A landscape with many valleys, sampled at points; each row gives a point and its height.
A ball rolls from a point to the lowest of its 2 nearest points, and stops where none of them is lower. Distance is the straight distance between rows; heights are no part of it.
j327: 104  104  81  87  168  123  125  101  113  107  130  114  89  172  100  146  114  101  118  180  118  110  h=5.42
j945: 134  171  89  102  100  177  138  102  142  76  178  92  114  129  144  109  119  104  98  126  88  144  h=2.52
j799: 134  133  159  153  132  168  166  148  154  136  123  103  111  179  127  141  90  88  164  124  141  112  h=6.17
j721: 88  92  194  162  141  127  121  161  156  145  98  116  105  156  105  154  118  144  147  150  147  70  h=5.08
j284: 114  136  166  139  132  64  116  114  117  167  134  105  143  105  90  114  161  151  125  121  108  115  h=6.73
j391: 116  143  144  146  145  205  145  192  136  114  110  116  82  157  150  137  119  105  119  125  111  105  h=6.21
j237: 116  154  108  105  126  153  137  136  127  143  130  98  92  120  150  124  152  103  109  110  141  108  h=3.04
j527: 116  147  153  135  106  204  117  198  167  78  122  112  85  144  135  111  128  91  84  137  111  129  h=2.65
j969: 116  138  112  119  143  164  156  121  130  141  138  124  93  198  126  140  117  80  156  169  126  91  h=6.15
j256: 135  137  145  147  85  167  151  164  160  116  145  89  141  135  113  119  109  122  140  90  103  129  h=5.43
j674: 125  124  104  91  144  159  133  129  128  161  114  103  88  137  151  136  131  87  133  132  158  110  h=3.50
j389: 167  157  89  157  125  167  153  108  102  120  151  151  147  134  146  123  129  128  155  97  88  141  h=5.55
j610: 154  141  88  122  124  130  120  117  85  87  125  132  153  88  133  109  87  136  137  71  121  176  h=6.54
j188: 177  182  115  158  82  150  153  126  143  140  168  141  143  113  186  117  124  165  145  126  88  183  h=6.42
j138: 141  176  96  129  104  145  142  97  123  67  163  109  138  112  125  104  120  127  108  98  97  145  h=1.94
j20: 111  93  138  114  132  126  118  138  67  158  99  131  134  91  145  117  132  146  102  71  115  153  h=8.05
j609: 125  150  139  176  119  163  169  132  126  141  132  137  137  167  116  134  122  124  167  118  100  97  h=3.78
j396: 155  178  102  120  93  126  153  127  170  130  174  85  134  143  127  122  130  107  139  134  130  132  h=4.74
j335: 155  188  178  168  117  120  162  120  167  179  164  168  131  161  144  132  160  141  160  175  149  140  h=3.23
j141: 105  60  170  122  159  134  103  112  148  179  129  127  144  99  157  157  134  149  133  142  171  90  h=7.23
j220: 122  127  106  103  119  185  83  152  129  26  136  144  100  126  121  103  145  96  75  152  89  157  h=5.63
j293: 96  97  115  141  120  132  100  183  159  66  108  130  115  130  111  130  137  135  84  158  93  101  h=3.82
j404: 93  152  188  149  108  107  152  151  120  160  133  93  130  142  81  126  150  146  114  107  76  90  h=6.74
j884: 155  161  154  184  111  149  184  126  138  159  140  149  142  179  134  125  110  113  186  123  130  120  h=3.31
j340: 103  54  178  113  117  127  126  158  122  172  116  113  149  97  144  137  114  158  104  92  111  138  h=5.14
j41: 184  198  100  127  116  95  159  119  151  117  157  146  132  122  153  136  147  136  136  145  138  178  h=5.45
j235: 177  168  109  160  103  166  165  130  126  153  149  156  154  149  159  127  113  127  175  114  101  161  h=5.89
j91: 86  66  148  130  178  97  129  129  86  123  110  161  140  89  147  160  119  178  83  118  108  113  h=5.15
j287: 170  177  149  145  125  114  146  111  153  153  151  185  145  170  131  133  171  134  163  159  163  161  h=3.52
j411: 162  113  143  144  135  82  124  113  98  177  118  190  172  145  104  128  143  139  174  121  141  170  h=5.99
j216: 148  180  117  125  146  80  122  113  105  147  141  121  125  82  135  112  160  130  125  111  159  148  h=4.20
j206: 155  123  114  109  118  81  110  81  177  133  151  110  151  129  92  124  125  109  159  170  178  135  h=8.74
j263: 112  83  117  77  111  119  112  118  133  108  130  104  140  76  167  131  103  142  84  100  160  156  h=7.99
j599: 109  87  89  79  134  149  106  136  133  63  117  120  105  103  148  122  102  114  50  146  121  154  h=4.86
j919: 92  103  104  131  176  102  125  136  98  55  96  160  107  94  128  130  95  162  98  141  107  97  h=5.90
j603: 90  111  142  107  106  122  118  141  150  136  126  86  107  96  134  128  148  132  88  106  157  104  h=7.47
j24: 164  175  168  151  85  128  153  156  132  170  154  116  163  142  122  110  119  149  150  92  69  173  h=8.16
j224: 197  168  107  104  137  122  131  119  132  161  129  177  138  156  149  137  150  116  169  146  174  176  h=6.11
j726: 92  134  126  138  90  152  102  168  144  59  109  119  102  122  112  124  155  132  56  132  100  103  h=3.44
j703: 180  158  143  157  129  91  152  120  110  163  136  189  159  159  108  135  159  149  162  128  122  178  h=6.25
j455: 112  84  123  122  131  86  127  84  173  121  151  100  155  102  112  140  116  139  133  156  160  98  h=4.25
j946: 151  139  126  127  115  220  148  158  144  119  136  98  121  150  156  120  98  102  149  99  103  143  h=4.56
j452: 132  111  139  104  147  69  104  100  120  155  139  114  153  52  147  121  120  155  120  121  173  147  h=8.15
j390: 96  90  113  153  156  106  101  167  111  54  96  172  130  104  141  135  119  166  75  156  95  103  h=5.68
j993: 169  177  148  158  121  116  163  130  104  183  146  160  143  141  141  128  152  142  150  112  99  157  h=6.55
j158: 103  167  158  175  124  152  167  139  111  149  132  131  109  163  126  138  147  147  139  122  78  74  h=4.18
j640: 99  135  93  102  180  112  110  109  96  116  101  123  81  118  139  137  148  120  115  145  146  86  h=4.80
j103: 98  155  145  150  101  163  100  165  103  57  112  151  110  133  112  124  168  147  71  121  80  113  h=3.79
j638: 133  91  113  131  118  199  128  174  148  97  107  113  113  140  126  126  112  114  127  106  103  134  h=2.68
j440: 100  106  88  92  163  139  115  126  100  46  110  132  92  93  137  110  87  120  72  144  119  132  h=5.11
j600: 122  101  127  148  144  177  135  183  131  121  92  139  94  170  123  141  114  101  135  140  115  98  h=6.46
j925: 112  142  180  171  139  176  160  173  139  130  118  101  95  168  133  137  101  111  141  103  123  109  h=5.94
j991: 170  144  88  121  132  140  138  123  108  168  116  158  146  147  154  131  132  98  169  115  156  150  h=5.85
j863: 131  51  83  102  131  122  133  104  163  117  134  113  143  139  119  149  82  111  134  156  124  128  h=4.61
j988: 154  193  139  163  90  131  160  125  112  161  167  148  133  115  177  108  148  166  121  120  76  174  h=6.61
j272: 97  120  127  125  138  115  121  99  119  119  100  159  122  188  105  139  141  121  160  165  149  55  h=7.87
j728: 147  105  172  116  133  72  109  134  117  205  120  128  164  114  108  121  137  145  148  118  103  164  h=7.38
j425: 129  85  173  138  105  114  134  154  146  180  124  97  154  124  106  131  101  143  151  103  128  139  h=7.36
j148: 120  121  117  145  110  144  140  140  118  113  124  117  131  121  104  126  132  134  121  78  100  127  h=3.94
j828: 119  129  149  134  154  129  99  103  113  184  105  151  125  143  126  130  161  120  165  148  179  89  h=4.22
j733: 131  115  199  147  145  109  137  141  98  213  115  132  147  146  100  113  136  125  156  113  96  128  h=2.90
j578: 157  159  99  148  113  108  163  95  147  127  145  161  147  176  107  123  138  95  171  159  146  123  h=4.06
j430: 125  166  123  116  88  209  151  126  165  96  166  94  103  135  161  112  123  120  112  130  88  123  h=3.05
j829: 88  119  121  125  136  127  90  160  88  60  89  158  97  96  153  121  138  145  51  130  117  119  h=5.27
j722: 166  124  70  103  104  137  104  125  122  95  128  104  170  114  133  119  82  132  149  82  119  177  h=6.27
j367: 129  100  127  95  99  121  110  138  131  166  117  93  145  90  156  131  115  143  124  85  156  149  h=7.78
j501: 110  133  152  138  96  177  135  164  118  118  116  116  116  125  121  124  138  134  98  83  98  129  h=4.24
j285: 124  177  132  169  129  83  149  99  102  138  148  136  143  133  93  130  160  152  138  120  93  107  h=6.38
j275: 141  175  119  126  175  88  99  56  117  121  129  177  133  128  112  105  154  114  152  186  197  123  h=7.04
j121: 124  149  139  108  114  113  117  125  70  152  124  114  133  90  145  108  146  136  93  70  127  155  h=7.93
j584: 103  65  164  142  103  128  99  159  122  83  112  154  151  101  108  125  122  170  57  117  72  147  h=4.71
j961: 174  179  199  168  113  123  175  155  142  197  148  150  138  160  144  133  124  150  164  137  109  178  h=3.37
j865: 180  157  78  99  129  109  115  131  108  134  125  125  149  108  161  129  109  124  150  100  154  190  h=7.71
j223: 111  69  149  137  96  115  138  139  161  136  125  96  150  110  107  140  111  154  126  102  119  123  h=7.48
j812: 160  165  65  128  133  112  158  92  119  106  149  129  135  143  125  120  116  95  149  137  123  142  h=5.22
j549: 191  187  128  123  110  129  148  146  161  157  149  161  141  147  165  163  145  156  167  144  156  188  h=6.40
j836: 113  193  109  167  120  128  158  100  106  84  151  126  121  123  130  121  141  155  113  118  68  102  h=1.93
j663: 183  142  153  125  131  93  104  121  153  168  131  164  153  139  97  139  161  152  163  149  177  174  h=7.02
j234: 160  171  144  155  107  126  155  137  130  170  148  129  133  136  137  128  141  124  154  117  136  138  h=6.79
j590: 94  111  173  117  110  156  116  180  117  151  98  113  96  103  143  123  143  138  82  89  139  126  h=4.81
j400: 102  141  92  90  128  159  128  139  139  82  133  89  82  128  133  120  139  98  77  140  110  116  h=4.30
j199: 156  148  173  146  115  128  143  131  157  167  127  150  148  181  123  121  114  93  198  144  189  141  h=6.59
j708: 136  128  91  91  99  174  108  110  136  48  143  97  139  114  115  106  100  118  108  90  98  162  h=4.40
j634: 107  108  115  158  122  148  104  170  136  49  107  143  124  135  92  125  146  151  103  125  71  108  h=4.15
j87: 116  143  96  114  150  179  140  143  123  111  132  130  79  191  133  148  133  96  125  177  88  88  h=6.37
j347: 189  155  116  102  135  96  100  140  126  158  121  155  151  115  138  148  150  151  156  125  179  200  h=7.37
j753: 118  124  138  126  119  121  126  134  156  150  127  83  110  119  118  126  140  116  136  124  163  102  h=7.33
j704: 96  100  112  139  154  93  124  96  117  109  100  153  129  145  104  150  128  146  151  142  132  67  h=7.97
j506: 98  64  122  142  147  117  128  137  108  113  105  150  139  106  125  146  127  164  107  111  105  115  h=4.98
j672: 101  121  145  114  144  128  102  121  168  160  125  84  98  124  118  132  148  109  141  160  182  75  h=7.14
j798: 152  126  165  139  109  101  129  151  126  193  125  116  162  134  109  124  125  135  163  100  128  160  h=7.18
j343: 132  141  131  151  136  48  121  89  137  121  138  117  146  103  86  118  142  142  142  140  149  124  h=3.63
j473: 122  169  127  106  85  160  133  129  123  115  136  99  117  104  147  115  144  119  82  79  124  136  h=7.70
j195: 102  139  127  129  163  115  113  107  92  156  99  143  101  133  133  139  167  124  140  135  154  68  h=4.51
j71: 128  111  143  109  144  139  92  103  165  183  130  106  116  133  127  125  129  97  157  164  197  103  h=6.96
j612: 162  131  87  90  117  95  129  105  164  139  155  101  138  149  113  127  115  94  153  156  158  151  h=8.85
j827: 87  132  107  105  153  118  112  133  91  90  93  130  88  98  141  127  148  137  79  117  135  101  h=5.05
j880: 184  149  159  113  131  90  110  148  131  190  127  144  155  133  116  140  152  163  164  128  144  194  h=7.17
j283: 131  98  119  94  83  137  103  133  117  121  111  103  155  88  153  122  95  147  108  69  133  165  h=7.89
j34: 167  152  200  154  127  116  133  136  143  192  125  168  153  175  109  126  136  125  186  142  172  165  h=6.76
j302: 169  111  177  129  139  112  71  109  147  198  119  174  163  127  113  118  151  153  157  163  195  167  h=7.19
j593: 151  122  89  98  141  73  124  86  138  111  139  116  138  87  129  118  76  118  144  143  176  164  h=8.04
j136: 127  86  141  128  115  182  134  177  151  129  102  99  119  137  137  133  83  115  137  95  138  137  h=2.45
j891: 186  180  129  150  99  148  164  145  150  167  156  157  134  145  191  135  122  150  168  143  121  179  h=6.19
j289: 116  133  97  120  156  107  125  66  99  128  119  178  136  173  120  119  140  93  167  165  165  109  h=5.87
j680: 104  75  125  103  113  122  131  120  150  53  140  120  146  77  141  133  83  152  63  120  123  145  h=7.66
j40: 129  79  57  78  157  157  120  131  111  99  138  108  104  146  115  130  94  97  94  149  101  157  h=3.93
j810: 171  169  69  100  106  149  125  122  123  102  152  104  151  123  152  115  103  113  139  98  113  171  h=6.00
j710: 148  135  166  137  141  124  81  99  145  172  120  196  154  162  109  102  170  136  150  169  200  147  h=7.32
j898: 99  176  112  122  140  121  131  120  93  128  133  117  93  102  145  128  165  128  107  109  137  94  h=3.49
j730: 168  125  147  115  155  65  89  99  140  153  140  140  160  72  123  128  135  170  130  143  181  175  h=8.27
j972: 153  160  117  109  133  108  116  82  165  147  164  114  134  156  106  121  157  88  155  188  175  124  h=8.60
j850: 96  79  136  120  150  143  118  160  133  142  91  133  102  117  150  146  138  138  114  140  147  96  h=5.25
j499: 135  99  145  154  140  71  125  95  102  170  121  158  165  117  96  128  132  147  155  124  120  139  h=5.74
j895: 169  195  86  119  97  116  145  124  137  103  167  116  151  108  154  115  129  136  129  108  120  179  h=5.72
j17: 109  60  163  143  136  96  135  116  117  179  120  131  159  117  110  141  120  156  142  123  114  118  h=5.52
j132: 93  106  162  126  145  142  120  156  107  179  98  118  95  114  135  135  154  136  125  112  156  92  h=5.47
j789: 104  84  88  128  154  123  117  145  134  72  99  138  111  134  117  145  121  132  104  161  101  96  h=4.19
j631: 177  163  73  116  110  134  160  106  150  126  165  126  143  169  133  127  110  98  164  147  111  155  h=4.85
j197: 131  105  73  91  142  153  132  123  123  127  125  105  101  145  137  133  115  90  121  132  126  130  h=3.45
j882: 132  135  135  112  93  227  107  144  122  68  129  126  117  127  151  117  146  116  102  90  91  155  h=5.13
j746: 92  80  150  124  178  84  107  98  86  151  117  137  140  75  136  139  125  163  110  121  132  106  h=5.33
j823: 151  144  149  159  93  158  141  142  110  136  151  119  165  138  111  111  123  143  144  73  55  150  h=7.98
j783: 120  122  143  121  132  125  109  86  160  159  128  151  142  182  110  104  143  83  178  180  187  104  h=5.73
j33: 93  53  121  117  160  124  122  123  155  123  109  147  128  137  140  172  126  136  126  178  144  81  h=4.82
j743: 93  105  142  147  139  122  128  148  93  130  99  132  120  127  99  141  150  155  109  101  91  102  h=4.76
j250: 105  113  135  138  119  71  123  102  153  123  144  90  141  92  94  131  134  148  122  124  148  106  h=3.97
j628: 142  72  108  113  112  108  130  106  163  146  127  107  154  129  125  141  99  117  163  138  153  129  h=4.84
j970: 123  119  149  160  136  67  116  80  110  150  125  175  171  152  81  117  148  142  171  150  150  119  h=5.95
j245: 97  62  116  121  160  133  111  160  145  121  86  152  100  167  132  162  117  117  133  190  126  82  h=4.99
j887: 135  174  169  178  122  126  170  111  134  172  140  172  132  182  145  124  142  117  176  157  143  113  h=2.86
j261: 143  119  91  144  137  137  149  108  96  134  111  148  135  138  119  132  128  114  155  102  123  125  h=7.09
j995: 135  51  114  130  123  141  140  130  138  141  106  133  147  139  120  147  96  124  155  119  132  123  h=5.07
j56: 154  174  212  168  125  99  158  141  137  197  153  143  139  166  111  130  146  130  168  144  118  145  h=2.84
j32: 141  129  154  106  95  121  117  160  147  179  128  83  132  107  140  126  120  126  143  97  164  149  h=7.67
j30: 93  87  128  146  148  129  98  201  123  118  76  170  110  121  154  149  144  153  96  161  110  93  h=7.01
j362: 132  90  94  108  154  97  123  77  121  135  123  142  141  119  130  132  113  110  152  148  160  128  h=6.56
j772: 127  126  118  121  167  92  80  54  138  129  130  156  151  130  115  105  136  117  145  191  193  113  h=6.87
j538: 113  96  68  120  159  133  95  169  121  68  114  146  99  162  118  140  117  111  104  193  77  112  h=4.50
j932: 131  165  149  162  146  55  131  86  97  147  133  166  147  142  77  123  168  149  156  142  124  112  h=6.16
j767: 155  83  97  104  123  156  126  132  127  159  103  125  140  143  146  139  96  110  166  109  145  145  h=5.34
j719: 118  95  145  131  101  195  113  200  169  84  105  119  111  136  123  114  115  105  95  126  107  137  h=2.15
j76: 144  187  176  168  122  150  170  145  147  171  151  106  99  139  179  124  114  112  153  124  144  127  h=6.26
j11: 141  140  92  123  130  195  151  135  120  127  135  120  112  148  149  130  125  100  140  113  101  121  h=4.11
j230: 103  62  120  111  156  100  141  90  167  98  153  118  160  95  134  166  97  149  117  159  146  103  h=4.48
j427: 139  159  102  146  98  157  157  125  156  109  160  94  135  141  117  116  128  116  139  116  98  113  h=5.10
j373: 100  51  131  117  170  120  135  122  152  116  144  141  156  112  159  182  116  148  105  157  139  98  h=4.66
j484: 188  167  117  120  99  108  134  153  163  148  134  141  159  151  130  152  122  143  178  128  149  194  h=6.57
j913: 175  149  93  88  139  106  103  117  128  155  131  125  128  106  148  132  143  116  156  130  180  170  h=7.53
j576: 110  176  149  160  102  188  162  129  131  150  151  114  94  114  197  109  134  141  116  125  94  112  h=3.88
j702: 166  122  86  136  136  125  132  122  76  131  109  149  157  110  134  124  110  128  155  83  122  164  h=6.83
j383: 122  165  162  140  142  162  147  150  130  176  132  102  93  134  158  127  138  101  143  121  159  101  h=5.98
j13: 153  144  154  138  130  49  129  119  119  158  142  128  160  113  84  115  157  154  133  117  121  165  h=6.91
j766: 97  135  135  101  84  147  116  136  129  95  112  98  105  98  130  122  146  124  58  98  141  125  h=7.59
j211: 100  110  147  161  134  153  111  215  125  113  82  149  97  143  129  134  141  140  105  135  105  94  h=6.85
j64: 144  123  144  133  95  115  126  133  97  144  127  113  176  119  100  108  115  152  130  63  70  169  h=7.82
j120: 136  157  137  107  102  139  133  149  163  160  147  67  113  119  143  120  132  102  136  115  168  120  h=7.49
j582: 160  196  93  141  135  106  159  93  131  141  163  141  119  127  158  130  158  116  139  154  137  131  h=5.17
j98: 105  121  112  138  146  157  110  205  135  98  92  137  83  160  136  135  139  114  109  166  103  86  h=6.68
j966: 99  150  139  156  139  136  132  157  96  117  111  131  114  156  109  144  158  162  120  109  78  78  h=4.52
j861: 115  124  100  132  131  130  128  125  119  63  119  113  122  103  105  117  122  133  96  99  109  126  h=3.57
j560: 156  192  116  119  108  84  135  118  169  132  172  98  126  115  120  122  156  116  131  135  159  140  h=4.37
j551: 128  186  127  126  99  132  136  115  83  124  144  121  129  101  151  107  148  134  88  75  111  149  h=7.81
j15: 120  135  97  114  127  203  114  148  123  62  124  130  107  128  134  115  148  113  87  116  89  132  h=5.37
j9: 126  101  130  109  100  117  120  110  108  71  129  120  158  72  121  111  76  160  92  77  114  169  h=3.85
j868: 129  181  119  155  116  115  152  103  93  74  156  125  141  102  104  98  123  141  109  85  85  126  h=1.26
j414: 119  106  77  104  166  101  137  69  103  111  126  146  121  169  109  129  110  82  144  173  139  110  h=5.66
j515: 144  134  144  114  92  233  116  168  133  101  124  104  121  133  151  117  109  119  128  75  105  162  h=4.90
j434: 102  182  104  144  144  137  138  114  90  43  127  132  104  115  117  124  131  149  96  109  85  94  h=2.51
j308: 117  91  115  141  152  129  136  121  89  157  90  156  126  137  125  142  135  120  149  115  136  105  h=7.26
j240: 127  104  90  122  170  99  137  88  97  104  116  146  126  95  127  121  88  119  137  127  151  124  h=6.39
j200: 108  102  137  129  128  76  135  105  115  89  138  118  152  65  105  114  83  164  99  99  119  135  h=3.56
j974: 149  188  134  151  120  66  139  108  154  131  162  116  140  114  92  127  167  141  135  138  143  137  h=4.03
j816: 148  97  103  122  130  137  141  109  115  166  100  166  146  169  137  134  119  97  180  125  159  135  h=5.60
j42: 91  79  131  122  127  121  126  150  179  115  116  102  113  128  115  154  131  134  107  158  138  84  h=4.63
j443: 153  184  119  133  149  103  126  102  124  160  147  152  117  126  137  129  177  118  149  148  170  132  h=4.89
j701: 137  93  113  98  101  166  102  117  124  48  121  120  151  89  122  112  89  142  98  84  112  169  h=4.12
j896: 159  157  143  136  121  152  162  129  158  159  144  123  119  181  143  131  100  81  183  146  161  130  h=6.41
j978: 148  187  170  181  99  127  173  127  160  177  164  123  106  128  179  115  123  141  154  159  125  141  h=6.47
j456: 156  121  158  118  129  122  100  128  168  193  120  120  142  133  136  129  117  107  179  148  201  144  h=6.78
j629: 159  131  84  132  98  126  155  104  158  118  151  119  154  173  92  122  109  94  168  144  120  128  h=4.46
j712: 113  142  132  125  127  140  145  98  151  148  138  135  120  205  109  123  131  75  175  181  159  88  h=5.92
j27: 105  169  157  154  81  219  141  131  142  100  153  111  103  123  170  115  139  141  99  114  78  118  h=3.47
j92: 109  80  89  120  173  136  120  127  94  119  83  160  104  125  145  148  129  120  121  133  135  99  h=7.41
j848: 112  162  77  110  153  150  145  104  109  103  164  106  84  179  121  137  127  96  111  176  84  96  h=6.62
j39: 122  192  137  146  120  102  141  114  121  159  159  113  120  111  138  123  177  137  130  126  134  108  h=4.60
j556: 87  127  145  149  131  134  100  160  76  79  90  158  115  124  108  121  150  161  71  108  68  120  h=4.08
j713: 130  156  79  99  141  122  141  101  118  66  150  91  109  112  109  106  92  103  101  126  117  139  h=5.93
j709: 111  137  157  130  72  192  93  180  142  62  118  132  100  131  128  118  153  112  68  122  104  134  h=3.08
j852: 107  78  136  115  127  140  115  138  129  36  125  167  146  70  148  133  87  147  46  131  111  155  h=7.75
j859: 114  109  179  120  100  156  124  172  113  162  102  102  123  117  126  116  119  136  105  73  113  145  h=4.55
j601: 102  132  154  128  161  159  125  154  129  165  96  120  81  143  143  146  141  109  138  135  161  79  h=5.71
j446: 156  135  129  105  127  138  129  136  159  174  129  106  124  154  137  128  110  81  177  135  178  135  h=6.60
j454: 133  132  204  142  147  93  112  116  106  217  122  155  149  155  92  108  155  125  165  149  124  129  h=3.46
j243: 135  156  200  163  134  117  146  141  108  205  132  126  126  153  120  124  141  118  162  116  129  118  h=2.26
j907: 132  133  72  115  132  109  142  92  139  93  148  95  124  147  95  129  113  100  127  143  114  121  h=5.59
j47: 135  179  99  119  172  91  120  89  98  131  139  142  108  105  138  119  157  109  135  143  169  114  h=4.59
j413: 156  107  92  118  110  95  122  120  131  128  129  111  166  108  125  128  100  137  148  97  141  162  h=6.51
j48: 114  140  82  129  154  152  129  123  118  48  121  130  111  135  105  125  127  125  107  127  84  108  h=3.09
j63: 132  157  158  105  61  177  110  127  98  116  128  103  134  112  134  116  139  128  79  62  109  156  h=7.80
j239: 166  129  121  131  118  62  119  123  126  143  138  125  168  107  106  133  118  154  155  110  141  176  h=6.70
j110: 122  157  81  135  139  184  144  112  112  81  144  124  107  146  139  127  131  114  123  128  72  110  h=3.61
j777: 87  65  176  152  129  118  133  170  167  133  111  116  121  126  108  155  114  160  121  146  128  88  h=4.88
j877: 102  63  132  120  107  117  130  135  154  100  135  112  149  93  125  142  110  161  90  107  124  129  h=7.57
j113: 89  92  176  147  129  118  122  121  168  155  117  113  126  156  93  142  129  129  162  155  168  69  h=5.29
j28: 133  186  87  106  150  92  144  95  123  92  159  103  107  104  132  107  125  103  112  139  144  129  h=6.22
j968: 110  112  90  71  132  137  111  116  130  88  131  90  93  98  143  118  111  106  71  126  140  139  h=4.64
j632: 95  59  186  123  104  130  118  161  126  136  109  128  153  104  115  127  120  165  65  101  73  142  h=4.91
j840: 117  112  130  94  113  80  113  102  126  115  142  96  149  53  146  118  106  150  95  97  160  156  h=8.06
j281: 117  106  135  134  122  111  119  94  161  145  130  120  143  149  98  132  139  113  169  160  166  89  h=5.54
j806: 88  70  146  147  163  77  127  97  108  115  110  160  148  118  107  163  121  177  123  149  115  76  h=8.07
j207: 153  127  145  124  123  83  128  134  91  183  120  133  174  124  106  110  124  136  142  87  72  184  h=7.61
j31: 115  66  132  152  107  158  112  169  146  80  110  137  146  117  102  128  121  154  96  116  83  134  h=4.47
j844: 183  147  92  111  143  72  125  109  129  115  127  144  149  105  131  126  97  126  152  134  173  183  h=7.90
j248: 119  64  156  119  140  94  125  117  112  171  134  122  172  88  141  137  110  167  125  97  120  145  h=5.35
j876: 119  140  97  102  149  105  117  81  147  134  144  98  110  144  107  130  135  92  137  177  167  100  h=8.45
j664: 93  113  114  133  123  111  75  175  117  42  100  163  119  103  151  122  128  141  55  170  100  109  h=5.48
j512: 87  89  165  114  153  105  101  131  110  170  108  117  113  87  135  137  158  161  101  119  140  97  h=5.53
j670: 99  105  110  117  182  103  145  106  99  79  112  151  108  76  128  129  68  142  116  153  138  98  h=6.14
j699: 106  112  89  90  174  88  116  77  130  108  134  105  105  116  118  128  106  112  121  173  157  107  h=8.31
j568: 126  92  187  145  128  157  138  180  129  168  99  98  122  142  134  130  80  125  149  79  135  141  h=1.83
j962: 99  164  158  152  123  82  133  123  112  157  139  105  121  127  87  131  167  152  123  125  107  80  h=6.58
j579: 100  61  177  114  167  114  117  114  135  165  155  126  165  87  152  167  137  171  104  133  142  105  h=7.34
j771: 103  78  89  100  155  145  120  147  130  122  117  136  80  190  118  154  121  99  112  195  114  108  h=5.19
j615: 133  50  83  101  134  164  126  146  139  99  123  120  122  146  128  142  89  113  119  161  102  141  h=4.32
j89: 104  141  98  124  156  130  134  115  114  108  111  135  101  165  121  147  146  113  142  149  125  65  h=7.73
j857: 91  81  142  121  113  149  111  185  139  116  92  125  97  110  143  134  140  133  75  126  132  119  h=5.03
j296: 149  166  119  140  127  110  155  88  140  134  147  204  153  186  131  118  160  107  170  172  160  139  h=3.77
j996: 106  86  148  121  111  142  99  129  95  56  103  153  130  79  133  122  116  154  50  100  109  153  h=7.86
j554: 149  158  123  133  95  219  145  125  136  114  159  117  133  127  174  112  119  131  151  98  72  148  h=4.94
j546: 176  135  117  123  140  84  107  90  140  138  124  172  158  142  113  126  147  126  163  150  186  164  h=6.86
j953: 164  163  169  134  120  101  128  144  140  196  140  132  138  132  123  127  156  136  158  123  155  156  h=6.98
j314: 108  153  171  161  100  118  154  149  149  152  139  94  124  145  88  129  138  132  140  111  116  101  h=6.90
j441: 106  142  118  100  131  175  138  167  157  116  134  87  72  155  135  133  129  87  103  150  116  104  h=3.90
j976: 117  132  114  122  150  107  126  108  91  148  118  120  112  97  137  123  155  131  125  106  150  119  h=3.81
j685: 106  89  140  128  122  145  108  149  82  111  96  145  127  97  136  120  135  149  67  80  98  150  h=7.96
j442: 161  164  102  132  108  185  129  112  99  94  154  135  151  113  159  109  125  139  145  76  79  160  h=5.24
j575: 131  118  77  81  161  90  131  87  116  101  150  105  113  102  118  117  74  101  120  150  149  144  h=8.18
j561: 132  157  176  173  105  175  162  166  139  144  139  91  125  148  133  123  104  125  136  88  104  126  h=5.70
j85: 120  194  142  162  104  138  165  126  132  155  161  118  110  126  165  119  151  140  130  130  108  100  h=4.27
j824: 98  169  118  121  126  167  141  147  129  117  132  104  79  142  158  136  152  113  101  134  114  83  h=3.48
j518: 114  117  135  148  140  41  139  94  116  108  141  121  157  78  82  112  100  161  128  120  130  126  h=3.24
j379: 114  125  80  125  165  156  133  140  95  101  97  150  95  155  140  143  136  111  114  143  102  93  h=7.58
j725: 108  103  98  112  126  146  70  165  124  40  116  151  107  113  140  111  127  105  58  174  98  140  h=5.69
j588: 96  107  122  114  108  148  123  173  173  97  116  86  92  136  113  128  127  111  89  148  124  108  h=4.31
j745: 151  105  117  115  164  85  96  67  134  142  132  158  160  102  128  122  124  126  151  166  196  147  h=6.71
j994: 119  137  185  152  150  117  114  116  91  203  107  170  135  165  110  121  158  123  175  136  148  96  h=3.86
j357: 115  74  161  120  152  145  105  117  151  182  110  132  131  131  144  142  119  111  166  150  186  102  h=7.11

For each start below, name the point where the ball stops.
j272 -> j237
j87 -> j237
j710 -> j243
j302 -> j243
j13 -> j237
j772 -> j243
j730 -> j243

Call two points neighbours if one is among the 2 nearest of the other. Go from one point of each pair to the other, from neighbour to neighbour, staying as low as possible. Name the highest point that can't be avoided.
j568 and j518 -> j859
j868 and j243 -> j725
j48 and j518 -> j708
j197 and j237 -> j674
j719 and j568 -> j638
